Points on a hilly landscape, in no order, each with its height.
A ball rolls from a point to whichever of its 2 nearest points has the largest drop for the distance, and stops where none of them is lower. Distance is the straight distance between rows; heights are no part of it.
q61: [ 97 107 182  88 141 183 126 163 156  92 157 143 114 109 155 121 141  87
 134 171 142 124 126 101 121 135  76 131  99 128 142 146  97 108 181  99
 171  66 133 129  92 133 189 129 148  94 185 145 124]  (h 348)
q210: [128 122 140 148 100 134 148 156 128 217 157 123 124 141 154 102 162 105
 148 168 137 111 172  90 145 147 117 123 106  65 213 115 167 102  97 140
  76 113 143 164 160  97  87 194 158 132 103 113 181]  (h 567)
q632: [124 175 165 167 114  80 128 144 132 169 115 126 147 128  86 166  78  85
 172 100 179 145 112 142 159  98 105 147 125 156 124 101 114 184 125 145
  99 147 116 130 150 139  53  93 125 138  73 139 146]  (h 435)
q98: [143 112 130  84 107 126 149 119 116  89 131 127 153 175 150 111 185 160
  80 106 140 134  97 131  76 145 169 147 130 103 119 154 145 182 151 127
 137 161  78 108 143 185  88 142  93 135 132 109 151]  (h 279)
q827: [120 138 133  91 115 132 131 108 155 104  91 160 149 124  92 159  78  89
 122  85 139 110 118 136 115 100  91 173 138 163  83 152 106 127 122 155
 138 102 107 122 136 124 122 102 120 117 130 194  65]  (h 284)
q833: [148 115 159  91 138 153 136  74 117 123 143 174 119 131 112 138 125  96
  87 124 129 136 125 126 168  54  95 139 108 122 100 120  96  67 142 163
 130 133  72  91 132 118 126 168 130 104 148 181  67]  (h 362)
q692: [108 175 124 175 126 114 109 150 126 165 147  86 148 106 129 121 141 121
 170 147 136 155 140  49 193 147 118 114  99 129 153 133 215 129  93 128
 110 119 137 150 145 106 102 208 195  95  50 109 168]  (h 547)
q118: [147 223 143 122 111 150  96  86 115  96 152 152 136 117 133 155  44 104
  69 144 141 124  97  87 176  96  68 149 148 192  87 123 107  90 149 151
 130  84 134 139 129  88 146 172 146 127 136 160  13]  (h 316)
q86: [109 144 157 134 120 101 144 143 152 202 150 120 141 141 144 149  87 111
 140 147  89 123 147 172 109 140 152 102 124 122 175 115 107 113  85 138
  81 118 148 185 145 105 116 106  99 197 102 109 177]  (h 579)
q670: [139 148 123 174 122 121  71 117  79 106 116 141 133 163 146 118  98 146
 119 117 142 126  91 149 149 140 163 139 159 162  99  82 120 212 148 147
 123 199 176 140 170 118  52 129  92 163 144  95  95]  (h 239)
q533: [127  88 104  81 148 129 127 141 135  78 154 127 126 144 146 107 168 192
 105 108  89 120  85 134  97 146 196 120 116 102 133 169 172 197 147  93
 138 167  82  86  80 226 138 126 111 107 116 121 167]  (h 312)
q943: [120  95 141  83 102 185 143 135 150 115 114 131 138  88 135 107 132 113
 112 133 114 141 188  90 170 106 121 116 100 119 137 167 165 115 136 168
 145  97 136  85 102  97 181 157 163  98 112 171  96]  (h 624)
q141: [147 119 160  69 110 170 151 138 142  86 131 119 106 121 176 116 179 148
  94 169 130 149 136  96 116 132 139 113 100 103 126 131 127 118 187 115
 149  94 118 118 104 146 163 151 164  88 157 107 124]  (h 368)
q608: [107 176 145 178 135 121 105 183 140 154 118  88 160 138  93 153  97  77
 175 110 164 130 100 107 182 164 108 129 156 193 109 159 151 186 122 102
 153 137  97 120 124 121 135 138 177 133  90 136 144]  (h 349)
q508: [159 142 137 150  88  97 139  86 112 111 108  78 124 162 133 127 157 136
 113 150 152 132 102 188 116  87 157 126 145 138 108 117  88 156 146 117
 120 158 120 135 179 131 107 135 127 152 159 104 129]  (h 424)
q594: [106 128 115 160 148 133 100 139 128 166 155 125 124 116 130 141 117 138
 135 153  85 147 167 158 104 173 130  90 125 146 145 134 122  66 102 127
 123 119 173 192 117  97 181 113 124 177 141 109 162]  (h 568)
q105: [147 146 116 126  80 177 152  74  87  47 148 152 150  97 154 114 157 170
  52 164 119 151 129  84  96 112 123 134 136 103  79 131 121  85 153 174
 157  98 140 153 131  96 131 147  87  87 142 104  61]  (h 262)
q345: [ 88 124 163  79 153 161 130 158 169 127 101 133 120 192 177 121 103 118
 123 141 127  87 138 104  69 181 102 172 163 115 115 150  87 155 161 104
 146  56  63 146 121 137 122 143 133 141 203 137 122]  (h 560)
q893: [133 142 142 145 119 101 147 160 147 162 154  82 122 101 179 111 162 157
 171 158 100 150 149  97 165 130 146  75  84 107 191 122 195 154 121 110
 107 101 162 136 126 143 140 167 177 107  70  74 170]  (h 536)
q371: [134  89  83 113 134  88 154 127 133  93 180 157 170 109 150 130 153 179
 133 111  88 127 132 163  62 110 146 108 130  74 162 179 172 129  96 124
 107 146  84  97  87 186 127  93  28 146  76 103 142]  (h 518)
q607: [110 133 142 155 101 161 100 136  81 105 184 151 145 105 130  76 162 133
  93 134 162 116 156  54 134 140  89 155 100 108 137 140 147 118 147 164
 129 117 138 115 136  94 129 189 120  91 147 145 112]  (h 209)
q380: [130 177  94 175 152  79 105 132  97 155 123 135 106 101  93 172 118 127
 177  91 181 169  84 105 156 117  96 129 120 177  89  74 144 143 112 126
 117 172 148 119 142 137  85 112 154 119  73 109 117]  (h 415)
q486: [113  72 114 143 139  91 140 158 108 116 168 141 138  79 134 101 116 191
 144 148  96  88 135 155  94  87 142 110 119  92 192 155 151 109 127 109
  84  94 116  70  68 151 160  80  57 121 117 105 120]  (h 503)
q51: [146 163 117 145 133 110  83 109  89 127  80 134 117 144 112 132  72 141
 112  91 157 114  77 147 162 102 147 153 177 189  78  84 109 169 152 140
 128 151 120 103 163 122  71 124 134 135 153 129  58]  (h 199)
q954: [135 139  97 152  82 131 128 117 119  78 110 111 172 134 118 114 128 131
  97 117 123 119 152 105 109 160 131 160 143 133  86 161 146 134  94 174
 128 125 146 145 157  86 128 130  94 135 113 136  90]  (h 267)
q711: [167 115 160 150  86 121 136  91 138 143 138 119 133 105 135 101 132 117
 147 143 107 121 148 147 214  82 154  90 113 117 170 129 142 196 122 167
 119 172 190 108 169  78 109 176 156 128  98 163 131]  (h 407)
q220: [130 122 166 118 103 154 130 130 129 125 114 138 148 232 139 131 122  75
 112 165 134  95  67 150 130 174 132 160 170 128 106 131  83 160 135 115
 147 156  94 190 191 115  74 152 115 175 185 141 136]  (h 247)
q845: [142 115 138 165 130  88 151 174 132 187 111 128 122 114  88 139 106  99
 175  87 184 143 109 164 123 120 108 131 120 150 146  98 121 168 118 106
 139 159 136  99 122 190  79  61 125 163  92 125 192]  (h 451)
q494: [158 119 155 100  95 170 156  99 153 154 129 122 138 154 135 150 126  86
 104 191  75 148 112 176 160 135 164  80 144 127 141 125 104  90 126 132
 161 141 154 201 160  69 162 144 163 167 148 144 126]  (h 376)
q680: [ 99  90 119  94 190 114 121 145 155  91 136 108 130 144 108 134 135 161
 148 124  53 116 100 130 139 121 177 125 127 101 116 186 160 159 132  81
 128 144  53  73  62 182 147 106 131  72 114 156 160]  (h 337)
q596: [169 125 106 169 120 168  91 113  84 166 140 162 127 137 135 126 167 149
 132 108 120 181 129 135 131 155 126  95 152 151 138  94 138 108 147 148
 154 190 151 178 152 123 100 147 136 142 124 109 139]  (h 382)
q308: [147 109 118 129  91 150 136  80  98 106 124 137 159  97 110 118 151 150
  97 150 122 155 150 179  85 106 156  98 156 134 133 167 106  87 163 134
 165 129 128 155 120 106 186 110 100 145 160 132 119]  (h 327)
q227: [ 82 180 121 172 150 117  87 162 106 111 151 116 155  86 120 146 107 124
 126  95 154 140 127  86 162 136 101 137 119 178 105 149 183 160 113 119
 124 127 116  94  98 123 155 156 133  96  80 139 130]  (h 322)
q516: [160 143 162  79  80 180 157 119 106 151 122 128 127 135 160 109 160 144
  90 148 137 149 116 135 136 114 166  94 154 127 170 101 115 124 206 106
 158  99 121 144 143 125 139 154 173 112 174 116 118]  (h 387)
q777: [117 144 171 148 138 119 143 120 159 227 164 119  93 131 155 163 102  76
 159 169 119 137 150 153 151  94 101 107  83 115 166  69  97  91  91 136
  85 107 151 170 146  87  83 146 145 170 106 123 178]  (h 587)
q26: [113  92 177  70  99 204 163 119 128 132 130 142 160 129 125 113 124  90
  97 191 127 118 189  79 151 118 140 123 111  87 154 189 129  86 148 168
 126  71 104 130 120  65 188 171 132 130 141 158  98]  (h 616)
q822: [148 102 135 155  94 135 156 126 108 175 140 141 121  81 121 110 159 121
 154 117 160 128 139 168  81  99  89 106 109 127 185  99 113  90 141 108
 133 130 177 115 131 154 138  87 132 139 144 125 154]  (h 463)
q217: [151  85 153 100  93 160 160  94 117 126 155 127 154 151 122 134 149 127
 122 189  96 129 150 176 133 103 189  86 157 104 162 190  96 117 173 123
 152 131 107 146 127  77 195 147 128 140 162 154 138]  (h 352)
q693: [115 147 146 106 114 143 138 111 144 158  99 143 137 146 118 150  92 108
 116 129 132 111 171 134 101  93  95 155 143 134 114 122  97  80 113 168
  82  64  89 160 164  83 116 122 116 126 146 155  92]  (h 246)
q597: [135 145 135 110 138 159 107 142 140 127 106 144  90 114 159 142 117  98
 134 128 157 130 116 143 107 127  84 137 151 164 125  92  80 118 194  84
 171  95 137 137 115 140 139 121 160 123 190 130 112]  (h 326)
q25: [124 164  98 123  91 119 130 117 138 102  99 143 180  93  86 141 120 121
 138  62 140 151 165 112 106 146 108 159 161 144  98 163 145 148 115 174
 125 114 125 151 130 125 119  84 100 106  71 154  95]  (h 302)
q375: [127 128  88 134 154  79 126 131 136 102 135 162  98  45  61 104 141 153
 137  94 152 122 107 140  56 136 124 134 103 135 142 106 123 116 114  98
 106 162 188 110  58 238 165  77  88 110  99 107 163]  (h 468)
q175: [168 105  97 145 133  69 149 110 131 161 121 120 134  90  71  75 166 200
 151  96 115 142 178 152 149  82 183  80 138  82 201 151 164 161 126 129
 117 152 110  82 138 171 126  98 132 107  82 123 172]  (h 364)
q638: [136 138  80 120 179 102 102 106 120 126  40 129  68 132 108 135 100 142
  97  99 159 110 125 142 110  94 125 163 142 153  74  74  97 101 133 110
 121 136 106  93 130 153 110 127 146 132 172 116  83]  (h 143)
q587: [149  89 149 101 125 143 167 146 112 175 154 164 148 134 157 120 171 129
 154 116 122 131 215 126 128 108 120 116 133  70 198 151 140 133 153 149
  96 107  86 116 119 136 115 154 113 116 112 129 150]  (h 588)
q230: [108 121  90 123 123 147 138 162 131  93  80  92 140 143 101 147 110  81
 137 124 155 113  62 120 123 149 103 147 138 162  70 159 157 117 110  84
 181 114 114 103 124 134 180  99 164 141 133 149 102]  (h 285)
q895: [117  80 134  87 135 109 156 137 135  92 174 155 177 144 137 131 158 161
 131 143 106 113 143 142  54 126 131 144 132  72 154 221 138 137 144 116
 122  97  61 118  95 178 150  98  47 133 130 130 154]  (h 528)
q319: [131 118  93 172 115 140  97 120  88  72 131 143 132 113 161  99 142 149
 102  94 159 134 114 138 115 178 130 136 121 151  98 109 148 200 114 140
 155 203 222 129 141 146 107 125  78 156 126  88 126]  (h 275)
q342: [136  60 116  80 148  93 162 111 174 125 101 117 100 128  84 123 119 132
 149 144  81  97 113 181 114  90 173 109 114  90 139 134 106  85  96 123
 122 131 112  95 118 135 156  67 127 138 141 152 149]  (h 413)
q864: [149 120 180 161 123 160 147 115 107 207 208 129 108 128 121 155 166  77
 176 157 124 157 129 132 178  88 104  94  99 122 174  92  84  68 128 124
 125 132 143 151 136 106 114 151 156 128 123 139 184]  (h 594)
q657: [142 180 122 129  91 172 114  98  97  52 132 144 135 100 137 128  93 146
  50 182 138 143 103  85 152 114  92 127 145 163  75 122 110  64 166 131
 167  77 147 146 123  86 172 149 126 101 173 125  45]  (h 291)
q529: [165 103  99 146  71 130 162  88 105 184 118 137 124 111 128 101 176 170
 150 137 139 120 161 170  65  63 108 117 136  83 187 107 118  68 127 141
  73 106 158 123 156 118 120  74 122 129 143 118 110]  (h 477)
q757: [114 109  93 123 161 129 107 126 110  53 126 143 118 125 145 128 140 185
 109 120  90 110 101 102  98 141 146 150 136 120  85 135 137 116 143 123
 137 119 102 104  81 152 134 106  88  80 148 116  91]  (h 379)
q758: [141 101 144 143 120 142 127 132 127 111 152 122 115 116 163 107 152 122
 128 142 103 109 107 134 171 118 126 105  95 135 137 115 149 150 128 127
 141 161 169  96 134 101 136 160 145 112 139 137 121]  (h 423)
q27: [ 97  87 171 110 146 166 158 179 128 144 162 131 163 103 127 113 137 125
 165 155 118 130 214 106 172 116 135 112 116  72 201 197 151 119 157 123
 102  64  94 105  66 115 181 136 127  91 115 137 151]  (h 596)
q722: [162 131 190 131  77 137 135 100 127 153 172 160 171 129  93 142 131  78
 143 120 121 172 103 159 167 101 156 100 122 131 154 118 119 174 133 184
 127 215 149 159 170 123  56 111  97 154  68 158 152]  (h 610)
q676: [107 194 115 102 141  92 105 148 152 103 100 116 140 137 128 191  95 141
 170  87 121 151 119 127 111 189 158 164 170 171  82 137 113 204 142 112
 119 128 151 172 113 150 106  73 119 123  87 121 117]  (h 633)
q306: [129 139  99 157 152  76  99 131 121 122 118 114 126  92 115 101 139 186
 141  73 126 144 165 133 130 140 162 113 133 136 140 129 155 173 121 128
 110 154 136  99 106 178 127 123 121 118  97  99 157]  (h 338)
q988: [166 114 183 119  93 136 161  76 118 165 216 149 152 129  98 145 177  96
 157 134 116 162 139 161 167  92 164  83 119 105 186 134  79 131 143 150
 130 182 150 156 145 112 118 118 106 130  98 161 187]  (h 602)
q459: [127 155 101 123 105 154 138 135  89  77 123 142 133  99 111 144 132  99
  84 133 185 149  37 115 119 139  81 130 131 184  69 111 145  85 144  86
 198 131 149 133 123 147 174 110 141 119 147 124  91]  (h 314)
q473: [139 102 111 141 100 123 158 124  90 170 169 151 150 109 128  73 171 154
 135 109 153 137 187 105 117 123 106 126 103  56 200 129 170 116 102 170
  94 151 139 114 154 108  84 149 110 111 101 131 167]  (h 578)
q939: [158 126 129 118 112 187 116 136 118 115 120 183 147 150 163 152 171  94
 140 115 132 147 102 120 112 154  81 145 169 146 120 128 112 126 196 115
 197 120 118 177 135 143 109 137 137 106 166 140 110]  (h 305)
q273: [108 125 108 126 125  85 143 110 126 107  84  84  95  77 120  89 110 179
  96 142 145 116 147 124  94  81 157 132  86 118 121 108 152 106 108 138
  95  91 157  81 116 126 151 114 127 116 126 102 106]  (h 333)
q911: [128 161 199 108 105 146 119 126 124 156 145 139 157 146 129 151 106  81
 111 124 116 159  83 120 177 145 175 109 129 161 138 124 135 170 152 145
 147 163 118 167 147 132  92 157 144 145  96 147 143]  (h 618)
q930: [101 207 119 150 160  93  77 133 123 128 104 107 106 160 140 180  72 141
 134 122 156 139 120 150 124 173 150 156 168 181  72  99  73 185 146 112
 106 132 157 186 141 108 115 107 123 176 144  86 112]  (h 641)
q358: [108  95  99  97 170 148 109 137 125  86 103 127 109 154 117 113 112 134
  62 112 119 134 103 115 131 184 137 134 102 131  64 121 144  84  88 132
 175 165 136 122 133 125 168 119 126 153 171 136 122]  (h 268)
q169: [169 107  87 101 128 125 130  72 112 106  85 160 126 167 138 126 163 165
  94  97 137 139 139 165  52 111 151 151 173 119  97 136 108 123 137 139
 132 161  76 126 152 171  86 124  72 146 153 109 119]  (h 241)
q819: [160 152 132 126  63 183 146  50  90 129 146 164 170 111 137 133 150 126
  85 146 111 157 127 141 121  82 133 111 161 133 132 125 112  79 152 170
 134 120 131 177 153  75 122 159 108 126 128 135  74]  (h 296)
q552: [113 100 156 113  96 150 167 123 125 143 177 130 173 111  89 104 146 118
 146 185 111 124 222  97 164 119 159 106 123  61 213 189 134  96 123 168
  85  97 138 152 119  54 186 144 112 111 102 149 150]  (h 606)
q399: [ 71 150 160 154 165 106 109 154 126 157 179 131 158  96  86 125  77 123
 127  79 116 114 154 116 185 125 129 132 106 132 156 146 152 147  91 141
 101 130 106  95 102 110 133 121 108 100 102 172 162]  (h 290)
q955: [135 118  80 149 185 113 107 128 119 152 111 146  58 105 180 158 123 149
 122 126 156 163 142 161  95 138  89 115  92 151 104  64 130  91 103 100
 134 163 187 118 109 163 135 129 131 184 133  76 146]  (h 496)
q838: [ 87 130 113 157 142  95 134 155 119 161 105 133 113 100  75 149  47 103
 129  94 209  78  92 151  97  99 102 159 115 170 119  89 108 122  94 104
 120  98 123  85 121 116 131  78 114 157 147 143 118]  (h 148)
q12: [132 135 154 160 121  64 168 143 160 127 130  84 166 104 100 113 105 123
 163 124 112 114 166 168 207  75 135 116 142  76 188 160 142 192  96 131
  91 104 107 115 140 109 121 123 124  95  81 145 178]  (h 392)
q674: [140 159 114 166 159 114  80 123 152 108  92  85 115 210 169 157 140 139
 135 159  87 112 175 130 136 176 149 155 170 122  84 133  81 149 132 131
  95 118 101 173 142  92 108 167 129 145 156  96 120]  (h 102)
q78: [125 127 133 113 162 115 119 145 142 153  91 143 113 121  83 131 105 105
 132  56 148 112 102 112 166  98 118 152 115 141 117 114 140 155 121 134
 130 149  78  56 116 173  84 112 159  88 107 177 125]  (h 405)
q237: [140 106 128 157 126 188 108 132  83 163 178 177 143 135 107 130 146  96
 125 118 118 160  88 110 172 161  89  96 129 166 123 121 157  55 106 140
 184 185 135 148 143 109 140 153 148 137 130 147 133]  (h 363)
q747: [138 101 137 148 157 139 118 135 169 188 134 116 116 199 112 140 132  87
 165 152  83 104 153 146 161 161 128 117 155  97 142 131  79  92  92 142
 116 143  89 163 157  63 116 133 151 164 152 157 158]  (h 94)
q892: [155 147 107 202 144 113  80 140 101 182 114 120 108 158 121 146 143 118
 177 120 144 162 115 134 162 139 104 114 137 159 113  96 138 138 129 127
 135 177 134 150 162 119  71 144 161 159 101  99 147]  (h 399)
q690: [112 151  74 163 166 108  78 124 136  99 109 110  86 131 115 130 115 135
 135 104 155 134 165  96 147 168  78 168 100 147  64  97 118 109  78 153
 114 148 191 134 152  90 130 129 147 122 134 127 101]  (h 181)
q32: [112 143  97 176 123 105  93 128  95 135 152 133 109  78 147  89 119 186
 143  92 147 144 151 130 112 163 119 115 107 151 146  91 152 164 114 144
 113 165 246 136 131 139 112 120 116 135 109  95 149]  (h 307)
q899: [ 96 138 136 114 168 120  93 125 128  88 132 119 140 146 137 146  99 143
 132 110  90 108  93 129 140 128 162 149 156 154  86 157 129 163 146  99
 141 129  72 101  90 139 135 131 121  98 149 160 114]  (h 359)
q436: [110 109  54 155 178  98 114 136  95 113 130 168  84  67 117 128 115 166
 119  94 166 132 119 132  73 150 110 127  84 152 113  87 161 101  78  95
 124 172 197  89  80 200 161 102  86 165 107  76 144]  (h 484)
q34: [122 202  57 170 144 130  79 130 111 113 105 114  80 145 168 171 118 161
 119 136 149 153 146  66 124 180  98 168 139 152  61  77 123 108 108 135
 117 119 201 174 144  77 108 143 140 134 122  77  94]  (h 130)
q226: [ 90  74 143  81 142 137 149 149 147  83 135  95 164 192 123 119 141 140
 136 159 106  98 125 117  83 171 140 155 137  82 113 236 139 154 135  94
 143 110  38 120 110 145 157 118 110 132 164 161 169]  (h 540)
q427: [130 137 113 172 101 193 106  87  78  79 160 175 140  91 175 108 160 150
  77 166 151 149 189  53 102 131  74 154 115 110  97 147 134  84 140 183
 153 102 152 145 125  81 115 214  93 108 138 116  91]  (h 226)
q422: [138 140 171 133 118 119 155 174 173 171 143  76 126 162 167 140 169  99
 175 163 115 140 116 126 135 175 139  90 118 120 169 131 136 141 135  90
 121 110 120 167 131 151 131 149 178 140 104  92 183]  (h 526)
q738: [104 178  94 156 142 141  89 152 121  66 129 106 101 130 154 164 126 164
 115 162 126 134 151  37 110 186  97 159 130 146  65 117 118  77 133 128
 123  69 158 158 103  81 158 114 124  92 140  89  88]  (h 68)
q488: [112 146 126 162 124 133 111 126 109 172 126 137 100  78 132 143  53 106
 131 124 180 116 104 144 137  77  80 127 107 180 138  67 123  93 112 120
 131 104 176 108 142  75 124 125 145 156 148 148  96]  (h 78)
q30: [150 119 131  72  86 145 184 109 122 118 131 176 159 100 188 132 161 170
 127 106  98 128 157 130  42  95 143 136 153 100 161 140 142 148 166 151
  97  77  99 126 109 188 100 118  68 100  92  96 103]  (h 419)
q906: [142 165 148 135 129 135  98  84 123  85 158 139 145 137 122 139 104 107
  78 130 106 141 133  94 190 124  87 141 122 158  75 159 121 108 123 171
 132 141 110 119 126 101 137 193 141 120 122 176  55]  (h 339)
q69: [178 128  94 110 146 110 135 123 141 115 128 118 112 158 172 186 177 155
 148 130  94 188  78 161  86 156 152  99 124 139  98 117 145 112 139  82
 146 162 115 158 109 212 129 113 132 147 101  61 142]  (h 516)
q91: [106 153 159 132 155  88  96 114 141 139 134 107  84 110 108 106 140 147
 129 123 151 136 176 145 122 113 108 140 104 119 132 106  55 108 161 132
  92  97 117 128 122 135 145 120 138  98 172 131 140]  (h 385)
q859: [135 171 111 124  98 159 121 120 122 116 128 148 113  84 183 157 100  94
 115 144 156 136 111 102 122 103  57 143 107 165 115  75 142  99 129 133
 142 104 206 150 139  71 118 149 134 131 122 130  71]  (h 139)
q914: [ 94  98 162 100 149 159 135 141 136 116 143 139 161 202 134 123 128 110
 105 186  94  85 129 103  89 182 140 148 154  90 129 196 106 108 135 117
 151  99  58 175 136  91 157 149 103 155 198 142 145]  (h 550)
q820: [148  88  81  91 149  92 142 101 154  68 133 151 110  71  42  95 164 164
 143 115  85 120  88 145  65 115 182 122 113 103 143 135 125 100 113 110
 115 172 148 117  47 222 163  64  86  82  95 126 151]  (h 452)
q855: [ 93  89 105 107 179 115 121 134 112 102  90 103  84 108  85  80 109 168
  58 148 130 115  94 103 127 118 164 122  87 121  96 116 157  79 108 121
 136 130 103  66  98 149 179 120 141 127 159 113 118]  (h 301)
q293: [120 127 169  58 157 122 158 164 188 167 124 110  95 139 162 156 126 101
 168 128 104 149 113 133 112 146 127 108 100 118 146 115 123 123 142  90
 141 100  96 129  93 182 131 111 183 126 110 120 164]  (h 517)
q347: [132  98 135 163 135 120 126 135 143 191  93  97 110 186 110  91 100  99
 133 141 121  95 124 140 183 140 145 116 134 121 132 100 121 147  77 161
 123 166 131 115 194  70  93 148 165 190 142 142 131]  (h 153)
q564: [129 126 174 113  99 147 140 133 139 131 101 122 116 182 162 105 114  79
  74 157 154  88  99 125 147 141 110 151 112 123 114  85 112 165 109 155
 120 151 137 134 200  94  78 169 133 163 156 141 110]  (h 206)
q10: [ 91 125 148 145 129 159 104 168 115 165 170 150 165 128  83  80 121 110
 123  86 136  98 164  69 183 166 109 146 125 111 176 157 150 133 107 167
 113 126 125 120 136  95 125 152 131  94 129 183 134]  (h 254)
q44: [143 110  53 111 151  86 135 129 157  95  37  68 112 164  95 123 138 160
 155  91 120 111 113 134 120 142 189 140 149 127  86 147 164 169 103  85
 144 138 123  90 121 193 134  82 145 139 102  75 127]  (h 211)
q794: [125 164 147 111 103 115 122 131 139 111 124 105 163 134 100 145 120 119
 144 108 109 165  78 139 132 169 183 114 150 172 115 144 134 179 146 125
 153 152 150 178 127 152 131  94 139 122  90 131 142]  (h 626)
q3: [119 142 163 171 116 127 148 170 151 202 137  98 151 133 103 122 131  72
 184 145 135 125 163  80 215 136 101 121 119  86 189 131 165 127  86 132
 106 107 114 144 154  95  90 180 181 105  77 142 180]  (h 557)
q126: [114 101 122 132 139 154 110 154 119 113 157 131 150 170 126 123 154 138
 121 155  92 131 135 122  92 208 140 118 149 125 128 172 124  78 126 117
 163 124 115 191 122 113 186 116 104 153 171 116 158]  (h 559)
q887: [133  70  90  70 142  84 152  95 157  56 118 106 130 122  53 112 138 177
 126 157  82 100  97 164  71  86 209 122 127  90 129 185 134  99 107 111
 122 146 100 101  82 169 166  57  82 122 121 143 144]  (h 432)
q429: [141 104 110 164 101  81 167 145 112 146 169 117 138 108 159 110 140 178
 162 159 101  98 144 155  97  90 110 111 109  66 199 122 153  92 102 129
  60  93 154 112 130 123 126 100  83 132 109  87 129]  (h 491)
q457: [ 98 144 163 154 132  89 153 166 173 147 116  69 158 136  97 129  93  89
 183 123 120 106 139 156 167 136 132 125 163 124 153 165 114 169 114 102
 115  89  79 130 115 119 135 114 156 114 110 146 167]  (h 372)
q609: [159 107  86 138 143  99 118 129 154 130  67  78 109 202 155 118 145 178
 144 110 103 119 160 150 121 164 174 123 156 107 110 138 123 157 112 125
 116 136 118 126 152 146 110 118 134 158 146  80 131]  (h 160)
q123: [128 119  78 143 138 128  94 117 114  92 104 129 135 188 117 134 114 106
 104 104 134 120 120 110 142 175 113 172 124 133  53 120 132 117  68 164
 141 184 165 142 181  87 106 126 103 159 139 129  81]  (h 227)
q420: [129 152 124 155 133 151  92 141 102 126 117 164 159 193 156 161 143  99
 120 138 142 124 115 126  91 186  99 173 184 147  96 145  93 144 164 112
 166 115 104 204 151 123 102 147  95 164 184 115 127]  (h 280)
q394: [136 145 121  98 186 117 106 168 159 163 117 135  75 142 198 174 127 137
 139 111 113 179 119 126 107 188 113 108 102 150 111  81 134 120 130  98
 138 148 141 148 106 191 119 125 156 163 114  78 148]  (h 506)
q656: [121 140 141 161 174 138  89 129 174 163 125 107 101 167 167 163 111  86
 152 181  63 119 148 145 176 155 139 104 156 145 118 116  90 109 117 112
 120 128 112 181 117  65 138 181 159 159 141 121 134]  (h 30)
q503: [ 72 149 183 118 177 110 121 140 175 142 112 100 119 123 165 112  64 120
 115 125 129 103 191 120 155 115 134 145 117 118 138 131 119 181 119 132
  83  82  76  85 110 107 128 172 141 110 140 142 134]  (h 434)
q913: [134 166 123 130  87 112 124  77 113 110 110 118 108  75 132 101 140 176
  94 123 152 142 156 138  81  89 132 139 125 133 128  91  88 113 160 145
  99  94 179 142 135 123 126 115 122  96 151 115  99]  (h 361)
q233: [117  87 127 122 126 151 147 180 150 120 108 111  87 101 157  98 122  96
 134 133 142  82  73 145 135 112 102 112  96 140 151  94 148 149 128  87
 159 120 171  62 109 144 154 106 166 129 161 140 127]  (h 437)
q598: [120  88 151  72 134 134 173 126 181 131 114  98  94 151 135 121 117 101
 115 165  79 122 102 169 134 147 158  96 100 101 123 110 103 103  96 126
 149 132 155 147 146 103 170 102 161 159 162 139 150]  (h 394)
q165: [161 109 135 127  86 102 169  84 126 145 159 114 155  97  84  87 154 152
 154 118 108 124 161 148 191  59 185  70 136  88 194 156 143 184 130 164
 105 148 136  87 156  97 138 136 133  89  85 156 140]  (h 388)
q832: [117 121 110 106 120 143 137 146 122  89 134 166 153  93 143 132 158 141
 134  93 135 115 128  84  68 114  94 164 134 113 126 146 147 126 161 132
 132  70  96 112  88 161 122  95  90  65 120 123  88]  (h 398)
q560: [ 76 134  99 126 172  87 123 165 118 122 100 145 107 114  84 157  66 121
 133  78 199  75  74 150  74 139 129 178 129 170 112 120 121 183 115  60
 129 138 119  85  78 199 134  78 103 158 138 129 146]  (h 208)
q809: [146  81 130 157 139  98 151 147 128 155 116 121  84 104 105 107 133 119
 147 120 155  99  84 183 114 111 131 108 109 143 151  92 116 136 121  80
 144 161 164  75 118 188 132  91 144 157 143 119 174]  (h 450)
q388: [159 157 118 136  90 189 116 108 122 105 128 167 105  95 225 144 159 120
 113 153 147 147 178  78  96 101  51 153 123 127 120  81 120 106 165 148
 145  85 188 155 128  99  83 179 119 105 131 115  89]  (h 184)
q356: [157 134 165  76  88 120 158  82 117 129 104 113 132 145 120 114 131 147
 107 133 122 120  79 176 131  81 201 108 162 134 139 124 103 161 179 115
 132 127 102 126 163 139 119 127 154 109 161 145 119]  (h 406)
q341: [131 107 177  78 118 136 159 106 139 144 145 144 127 134  88 109 119 100
 100 101 138 106 116 126 178  70 138 129  95 105 140 137 107 142 126 158
 113 141  88  60 148 125 118 143 147 102 137 203 125]  (h 384)
q847: [120 133 145 136 179  97 115 148 164 136 107 112  97 101 146 115 108 127
 145 101 134 100 157 112 188  77 104 137 103 117 139 101 145 175 131 119
 107 112  92  44 113 137 101 160 171  80 116 146 128]  (h 421)
q330: [117 114  96 110 152  96 155 150 168 109  49  64 110 166 118 155 110  90
 178 111 149  98  84 145 128 125 128 153 132 137  74 128 149 171 101  69
 141 124  91  82 124 161 122 103 166 148 116 113 126]  (h 250)
q620: [121 127 103  85 148 102 134 110 138 122  82 134 110 158 118 131 121 148
 101 111 139 115 147 145  58 124 124 163 139 125  89 117  96  87 116 138
  97 100  88 132 146 158 117  87  97 147 162 119 118]  (h 198)
q696: [124 139 118 131 124 181 122 142 100 112 170 167 137  92 102 146 148  99
 136  91 133 161  29  84 157 144  89  95 121 186  97 121 179  99 123 116
 174 169 144 123 113 154 158 113 159  87  83 144 116]  (h 341)

For each start below, name the point where the ball stops.
q892 => q656
q30 => q638
q356 => q656
q552 => q607
q913 => q738
q394 => q607
q847 => q607
q233 => q638
